A landscape with many valleys, sampled at points; each row gives a point and its height.
A ball rolls from a point to the lowest of its 2 nearest points, and stops where none of them is lower. Distance is the straight distance between rows; heights are no part of it.
Q676: [146 177  49  95 132 146  72 153 109 185 146 161 147 143 100 147  82 208
 157 146 124 179 208]  h=660
Q607: [ 98 121 180 177  89 130 173 112 174 150 120  94 133 139 121 139 139 125
 123 115 106 105 101]  h=772
Q414: [159 113 164 131 151  90 142 115 124  99 127 112  85 116 144 131 169 104
 105 135 129 137 103]  h=514
Q185: [102  98 107 130 157 159 140 137 109 132 134 161 125 129 131 126 128 166
 137 117 137 110 119]  h=643
Q9: [116 132 175 158  97  89 162  91 168 131 129  91 116 139 128 149 142 100
  99 124 118 130 121]  h=789
Q264: [118  99 206 122 183 133 127 172 133  61  98 143  99 113 152  90 181 101
 125 111 110 117  41]  h=570
Q487: [118  91 237 116 134 110 154 105 202  94 101 115 105  95 139 114 147 116
 114 115  96 114  69]  h=598
Q703: [180 120 170 127 121 114 131  89 150  79 145 118  99 120  98 140 104 113
 128  94 123  94  89]  h=700
Q537: [107 158 103 142  95 179 144 115 105 172 183 111 176 143 100 119 114 160
 185  87 152 125 138]  h=320
Q606: [102 133 142 170  85 145 161  99 157 145 139 103 167 128 110 143 133 133
 157 123 110 113 102]  h=753
Q171: [195 139 172  89  99  71 142  81 143  94 124  85 119 114  96 136 149  71
  84 157 102 134 125]  h=314
Q863: [133 127 106 144 143 141 144 130 107 118 173 124 156 152  67 144 120 103
 116 110 150 118 133]  h=875
Q588: [164 128 170 128 101 124 139  60 172 101 137 102 114  88  98 139 114  95
 109 133 110 115  83]  h=668
Q210: [110 133 106 129 113  83 120 139 141 131  89 116 133 119 160 121 131 113
  76 159 167 139 168]  h=709
Q576: [159 166  89 128 111  46 121 104 150 138 152 115 129 140  76 128 105  79
 131 142 134 128 132]  h=413
Q738: [103 134  99 147 101 162 128  92 131 157 187 127 147 134 120 154 141 135
 134 146 117 152 125]  h=564
Q661: [127 170  53 125 128  77 106 114 133 160 178 133 147 126  83 136 105 106
 146 135 137 138 156]  h=356
Q56: [168 118 179  85 112  99 162  84 130  95  98  81 115 106 130 114 179  87
  77 155  87 141 121]  h=369
Q761: [121 109 101 148 158 161  93 171 121 154  98 146 146 132 179 117 113 160
 125 149 136 156 154]  h=444
Q129: [113 172  65 109 101  94 127  74 144 152 174 128 143 115 114 146 119 127
 137 151 150 152 152]  h=297
Q2: [122 145 117  56 151  95  99 169 124 120  44 117  97  85 189  99 157 123
  79 199 162 192 142]  h=716
Q104: [100 104 126 116 132 195 161 135 101 154 125 175 189 193 111 111  91 151
 184  91 110 104 142]  h=548
Q285: [118 110 122 168 179 142 143 165  94 100 118 160 116 183 149 110 126 114
 135 108 127 108 143]  h=414
Q168: [101 102 177 119 133 114 155 108 179  97  93 128 106  89 171  96 158 117
 107 124 100  95  65]  h=563
Q488: [108 122 140 121 144 142 134 110 167 103 113 138 113 104 166  88 150 151
 115 140 111 116  65]  h=525
Q44: [134 108  98  86 174 134  81 172  96 127 105 177  92 123 165 121 130 161
 127 163 159 166 119]  h=815
Q204: [166 100 151 112 172  74 127 136 106  77  98 114  82 134 146 124 159  84
 115 153 135 145  79]  h=479
Q504: [ 96 188  73 130  78 138 134  71 123 144 191 104 143 109  89 177 107 110
 169 113 125 119 136]  h=129
Q354: [127 125 109 126 129 144 167 116 107 166 174 153 165 194  82 155 100 143
 192  93 129 123 156]  h=745
Q19: [138 138  49 111 128 113  94 148  82 154 133 155 119 128 137 134 113 183
 157 127 150 127 174]  h=870
Q381: [130  99 216 153 147 120 147 165 128  85  91 109 104 114 143 109 121  73
 103 104 161 120 107]  h=760
Q904: [116 112 183 175 108 170 169 121 154 117 168 125 157 117  96 137 112 128
 168  57  95  92 125]  h=726
Q843: [113  93  99 116 205 169  98 190  90  98  75 169 101 122 187 106 117 146
 147 134 126 141 131]  h=654
Q25: [143 108 163  90 163  87 127 127 118  48  81  99  82 128 166 103 194  81
  92 147 132 158  83]  h=441
Q957: [ 84 146  80 140  94 203 135 134 103 185 154 127 171 142 120 134 124 186
 193 103 124 123 154]  h=378
Q694: [137 109 106 127 140 111 142 124 101 149 141 152 144 178  96 158  99 132
 168 131 146 105 135]  h=722
Q327: [129 127  62 125 115  99 107 141  86 170 133 137 171 186  97 144  94 139
 168 134 145 115 168]  h=695
Q189: [140 103 201 165 145 177 138 153 123 100 144 134 127 124 106  95 127 118
 134  82  91  83  74]  h=659
Q35: [141 154  60 117 148  39  99 161 123 136 110 143 118 134  94 115 118  89
 117 174 137 131 150]  h=488
Q805: [141  91 207 140 160 144 128 152 151  67 141 138 101 116 113  98 154 107
 114  91  86  97  44]  h=618
Q555: [ 97 162 115 119  71 133 120  95 158 163 133 120 141 114 149 118 124 147
 111 159 150 130 115]  h=402
Q91: [161 117 141 145 125  84 122 151  86  92  96  98 102 125 110 136 141  70
  98 132 151 100 137]  h=245
Q585: [116 167  99 158  75 147 139 102 130 170 177  94 160 154 120 131 110 122
 165 102 157 131 129]  h=268
Q353: [122 109  99 123 169 192 116 153 114 145 127 181 131 135 174  91 115 193
 159  92 110 124 156]  h=547
Q486: [159 112  83 113 162 119 100 165  85 130 126 171 105 136 142 126 123 163
 144 140 147 145 154]  h=843
Q83: [164  99 247 122 143 112 126 150 152  44  77  98  66  94 142 122 134  84
  99  91  91 109  95]  h=799
Q119: [128 107 114 127 145 157 147  98 121 118 171 155 125 124 117 137 126 137
 151  93 125 112 106]  h=610
Q702: [101 116 190 126  71 117 153 108 137 118 132 113 127  94 154 125 175 131
 112 113  99 101  95]  h=861
Q831: [132 101 131 174 125 140 144 143 123 132 120 122 148 137 126 112 120 116
 122 131 142 108 116]  h=713
Q148: [114 197  86 113  80 103 134  61 150 140 169  95 138  94 101 152 129  94
 132 141 126 139 144]  h=229
Q649: [149 148 193 179  85 155 154 104 161 143 185  82 119 148  43 177 111 135
 160  84 120 134 108]  h=813
Q60: [127 125  97  95 134  99 122 109 126 107 115 126 120 100 141 119 139 118
  80 159 149 133 128]  h=703
Q926: [ 79 132  99 135 116 213 122 130 120 179 160 166 159 117 150 115 123 195
 189 100 100 137 147]  h=438
Q681: [146 128 107 143 189 127 142 171  99 111 118 152 112 177 116 112 114  94
 121 112 161 126 159]  h=362
Q686: [148 132  52 139 156  78 116 169 116 141  92 129 138 138 100 126 103 120
 124 180 159 131 162]  h=529
Q933: [137  82 152 126 187 127 124 148 118  70 101 142  88 137 156 108 155 105
 127 144 118 126  60]  h=524
Q462: [135 106  84 126 149 162 126 158  76 165 105 159 158 185 132 136  98 157
 169 137 132 136 169]  h=624
Q764: [ 95 119 125 157 157 169 110 177 114 132 101 152 124 145 188 108 128 133
 114 147 134 128 122]  h=394
Q982: [ 90 179  81 117  63 137  81 122 130 192 141  98 143 136 143 160 120 175
 127 164 147 163 157]  h=279
Q791: [127 159  80  85 136  78  72 168 122 147  69 127 125 101 149 125 130 137
  79 207 164 174 167]  h=661
Q207: [141  99 243 141 107 104 127 141 130  89 102  90 100 111 146 137 143  91
 104 106  97  89 109]  h=825
Q468: [127 101 105 100 189 171 112 185  94 134  92 184 130 136 179 106 100 180
 164 122 125 136 174]  h=599
Q569: [109  97  94 104 226 145  99 186  91  64  68 161  99 125 186 142 125 107
 130 157 135 149 139]  h=699
Q856: [126 109 146 158 153 189 149 155  92 122 124 166 146 180 136 100 114 117
 138  88 112  93 146]  h=461
Q215: [147 111 186 107 125 112 147  83 197  84 118 105 123  96 139 127 136  85
  98 132 103 137  81]  h=635
Q962: [121 121 109  78 150 114  84 164 130 114  72 139  94  85 175 124 152 165
  78 176 147 172 141]  h=748
Q126: [138 153  80  82 126 127  51 153 113 155 132 150 121 105 134 158 125 196
 102 167 142 171 164]  h=562
Q610: [145 134  63 117 143 125 101 166  80 176  99 169 154 187 108 130  77 162
 176 148 151 131 191]  h=662
Q586: [145 110 243 132  75 117 151 101 139 112 119  94 105  92 131 136 168 107
 105 108  89 108 107]  h=842
Q786: [159 113 183  58 147  78 154 103 129  85  74  88 105 118 167 103 184  78
  81 168 120 158 117]  h=396
Q597: [121 157 202 173  68 136 163 101 176 143 153  78 135 154  80 165 135 122
 133  88 104 120 114]  h=793
Q505: [137 120 135 125 118  81 139  92 121 113 167 132 117 123 126 145 158 109
 113 124 118 133 126]  h=549
Q22: [163 151  90 129 135  36 122 124 123 137 135 128 115 127 101 107 131  87
 116 155 158 145 128]  h=451
Q53: [121 120  92 112 138 133 126 112 131 112 130 147 115 108 139 119 150 157
 102 136 155 110 113]  h=677
Q151: [127 141 137  97  95  79 146  95 142 124  83 102 104 134 172 112 167 111
  86 166 119 131 137]  h=817
Q89: [139 140 121 121 110 103 149  75 142 132 193 124 127 114  85 174 131 105
 141 118 123 135 123]  h=582
Q995: [ 63 136 119 144 115 196 125 145 134 156 153 183 148  99 156 101 137 184
 175  93  85  98 113]  h=494
Q362: [151 113 137 145 142 131 162  82 138 123 185 131 125 118  90 158 118 116
 152  86 122 128 114]  h=611
Q985: [ 97 172  75 132  71 127 102 122 128 179 156  95 170 165 122 146 117 152
 167 133 165 144 144]  h=208
Q724: [113 130 143 135 108 159 140  86 177 125 143 133 120  97 155  94 142 132
 132 110 121 108  74]  h=483
Q718: [127 165  47 111 118 150 106 130 106 181 171 157 174 157  97 141  85 173
 179 122 131 162 193]  h=609
Q981: [160 145 140 143  92  75 123 125 100 111 134  92 122 137  90 143 130  82
  87 123 144 105 139]  h=185
Q920: [146 117  85  84 183  91  80 170  99 116  83 148  81 102 155 127 128 136
 103 189 149 174 141]  h=783
Q211: [121 151 106  78 124  74 115 136 132 143  76 113 120 109 165 106 153 119
  65 194 153 173 163]  h=688
Q789: [ 89 166  90 129  79 167 115 113 139 181 139 109 139 102 151 128 133 180
 147 151 152 151 137]  h=347
Q769: [160 149  82 111 167 117  47 175 110 159 123 158 106 128 145 144 113 192
 103 162 126 184 181]  h=617
Q372: [107 114 158 125 123 110 141 139 149 106  80 102 136 111 172 110 141  76
  65 143 157 132 144]  h=727
Q294: [125 148  58 146 122 151  98 149 102 172 162 136 171 154 124 135 112 167
 139 133 131 173 177]  h=569
Q615: [179 157 169 154 114 157 159  95 136 121 171 111 130 155  36 158  99 125
 157  71 122 106 127]  h=835
Q270: [ 78 112 169 173 119 154 146 141 178 130 159 135 156 117 134 100 115 114
 151  75 100  88 110]  h=756
Q491: [111 133 176 102  64 129 176  70 148 125 128  79 128  73 137 135 171 111
 102 126 110 102 116]  h=877
Q719: [ 73 117 136 127 115 178 130 118 121 150 171 170 156 118 140 122 148 152
 153 108  98  97 108]  h=536
Q593: [112 123 123 131 116 193 148  98  98 139 183 160 150 138 102 146 120 139
 176 104 107 115 126]  h=575
Q801: [112 125 110 140 139 210 102 164 128 179 135 176 156 131 163 109 118 214
 154 111 102 149 158]  h=495
Q226: [105 110 201 150 115 114 151 154 151 122  93 107 140 105 160 107 138  99
  87 110 165 105 107]  h=743
Q561: [101 109 116 127 172 124 123 165 131 107  83 139 112 132 172 115 128 111
 104 157 157 138 114]  h=442
Q753: [107 141 128 121  97 133 153  65 175 135 144 122 125 113 147 130 130 122
 110 135 139 127 102]  h=443
Q131: [155 148 135 112  89  40 140 103 143 112 130  85 120 106  75 136 144  72
  84 152 125 124 142]  h=252
Q623: [166 142 124 161 124 135 159 123 120 125 162 116 154 172  40 146  94 107
 145  96 129 106 149]  h=857
Q313: [107 110 159 153 137 184 166 145 109 131 145 165 159 180 108 109 121 143
 169  64 109  73 131]  h=503
Q103: [162 155  66 101 152 170  73 155  94 171 109 162 128 151 126 127  76 215
 153 142 122 158 192]  h=712
Q425: [120 101 212 134 120 128 146 106 184  88 148 115 117  68 128 120 143 121
 140  84  68  94  75]  h=644
Q612: [120  94 169 163 138 172 127 154 122 113 118 131 133 141 130 103 129 107
 117 125 117  92  96]  h=691
Q979: [181 110 200 125 167 111 121 135 144  50 114 100  65 110 130 123 137  90
 109  88 110 110  78]  h=771
Q582: [113 111  80 140 131 182 148 145 108 171 116 153 191 189 128 125  84 169
 192 115 118 119 165]  h=586
Q57: [123 132  90 150 121 141  85 155 122 175 118 132 143 130 150 137 139 177
 105 182 137 169 161]  h=496
Q604: [117 116 140 158  93 130 147 115 118 143 137  90 167 144 119 144 119 108
 135 137 141 121 121]  h=732
Q198: [155 139 125 154 164 101 125 157 102  96 110 129 111 157 115 127 115  71
  98 127 157 107 127]  h=304
Q252: [201 122 208 128 128 105 121 118 166  74 116 106  65 112  99 155 107 107
 118  89 110 113  99]  h=735
Q477: [142 103 198 154 126 155 144 112 175  89 159 123 112  94 107 143 106 118
 149  62  86  88  99]  h=687
Q426: [136 113  83 130 178  98 134 161 106 112  82 139 108 123 119 133 119 118
 116 165 169 141 135]  h=492
Q934: [118 124  84 150 120 144 110 127 117 169 154 120 150 143 132 131 138 151
 131 142 123 149 143]  h=535
Q37: [134 132  72  94 132  98  82 137 121 153 103 127 136  84 129 145 119 176
  86 178 156 160 153]  h=616
Q95: [ 93 193  58 122 112 162 122  81 126 171 184 129 156 135 105 152 102 132
 175 118 147 133 163]  h=224
Q390: [123 145 137 130  95  63 158  97 132 140 102  90 123 141 133 139 171  98
  93 159 137 138 136]  h=804

Where does a ball stop that starts at each point below?
Q381 => Q126
Q491 => Q985
Q863 => Q981
Q686 => Q504
Q904 => Q985
Q623 => Q981
Q702 => Q985
Q612 => Q981
Q486 => Q126
Q362 => Q981

Write out the way that a ball takes from each point below.
Q588 => Q215 > Q487 > Q168 > Q488 > Q724 > Q753 > Q555 > Q789 > Q982 > Q985
Q9 => Q607 > Q606 > Q604 > Q831 > Q612 > Q189 > Q805 > Q264 > Q933 > Q204 > Q25 > Q786 > Q56 > Q171 > Q131 > Q981
Q313 => Q856 > Q285 > Q681 > Q198 > Q91 > Q981
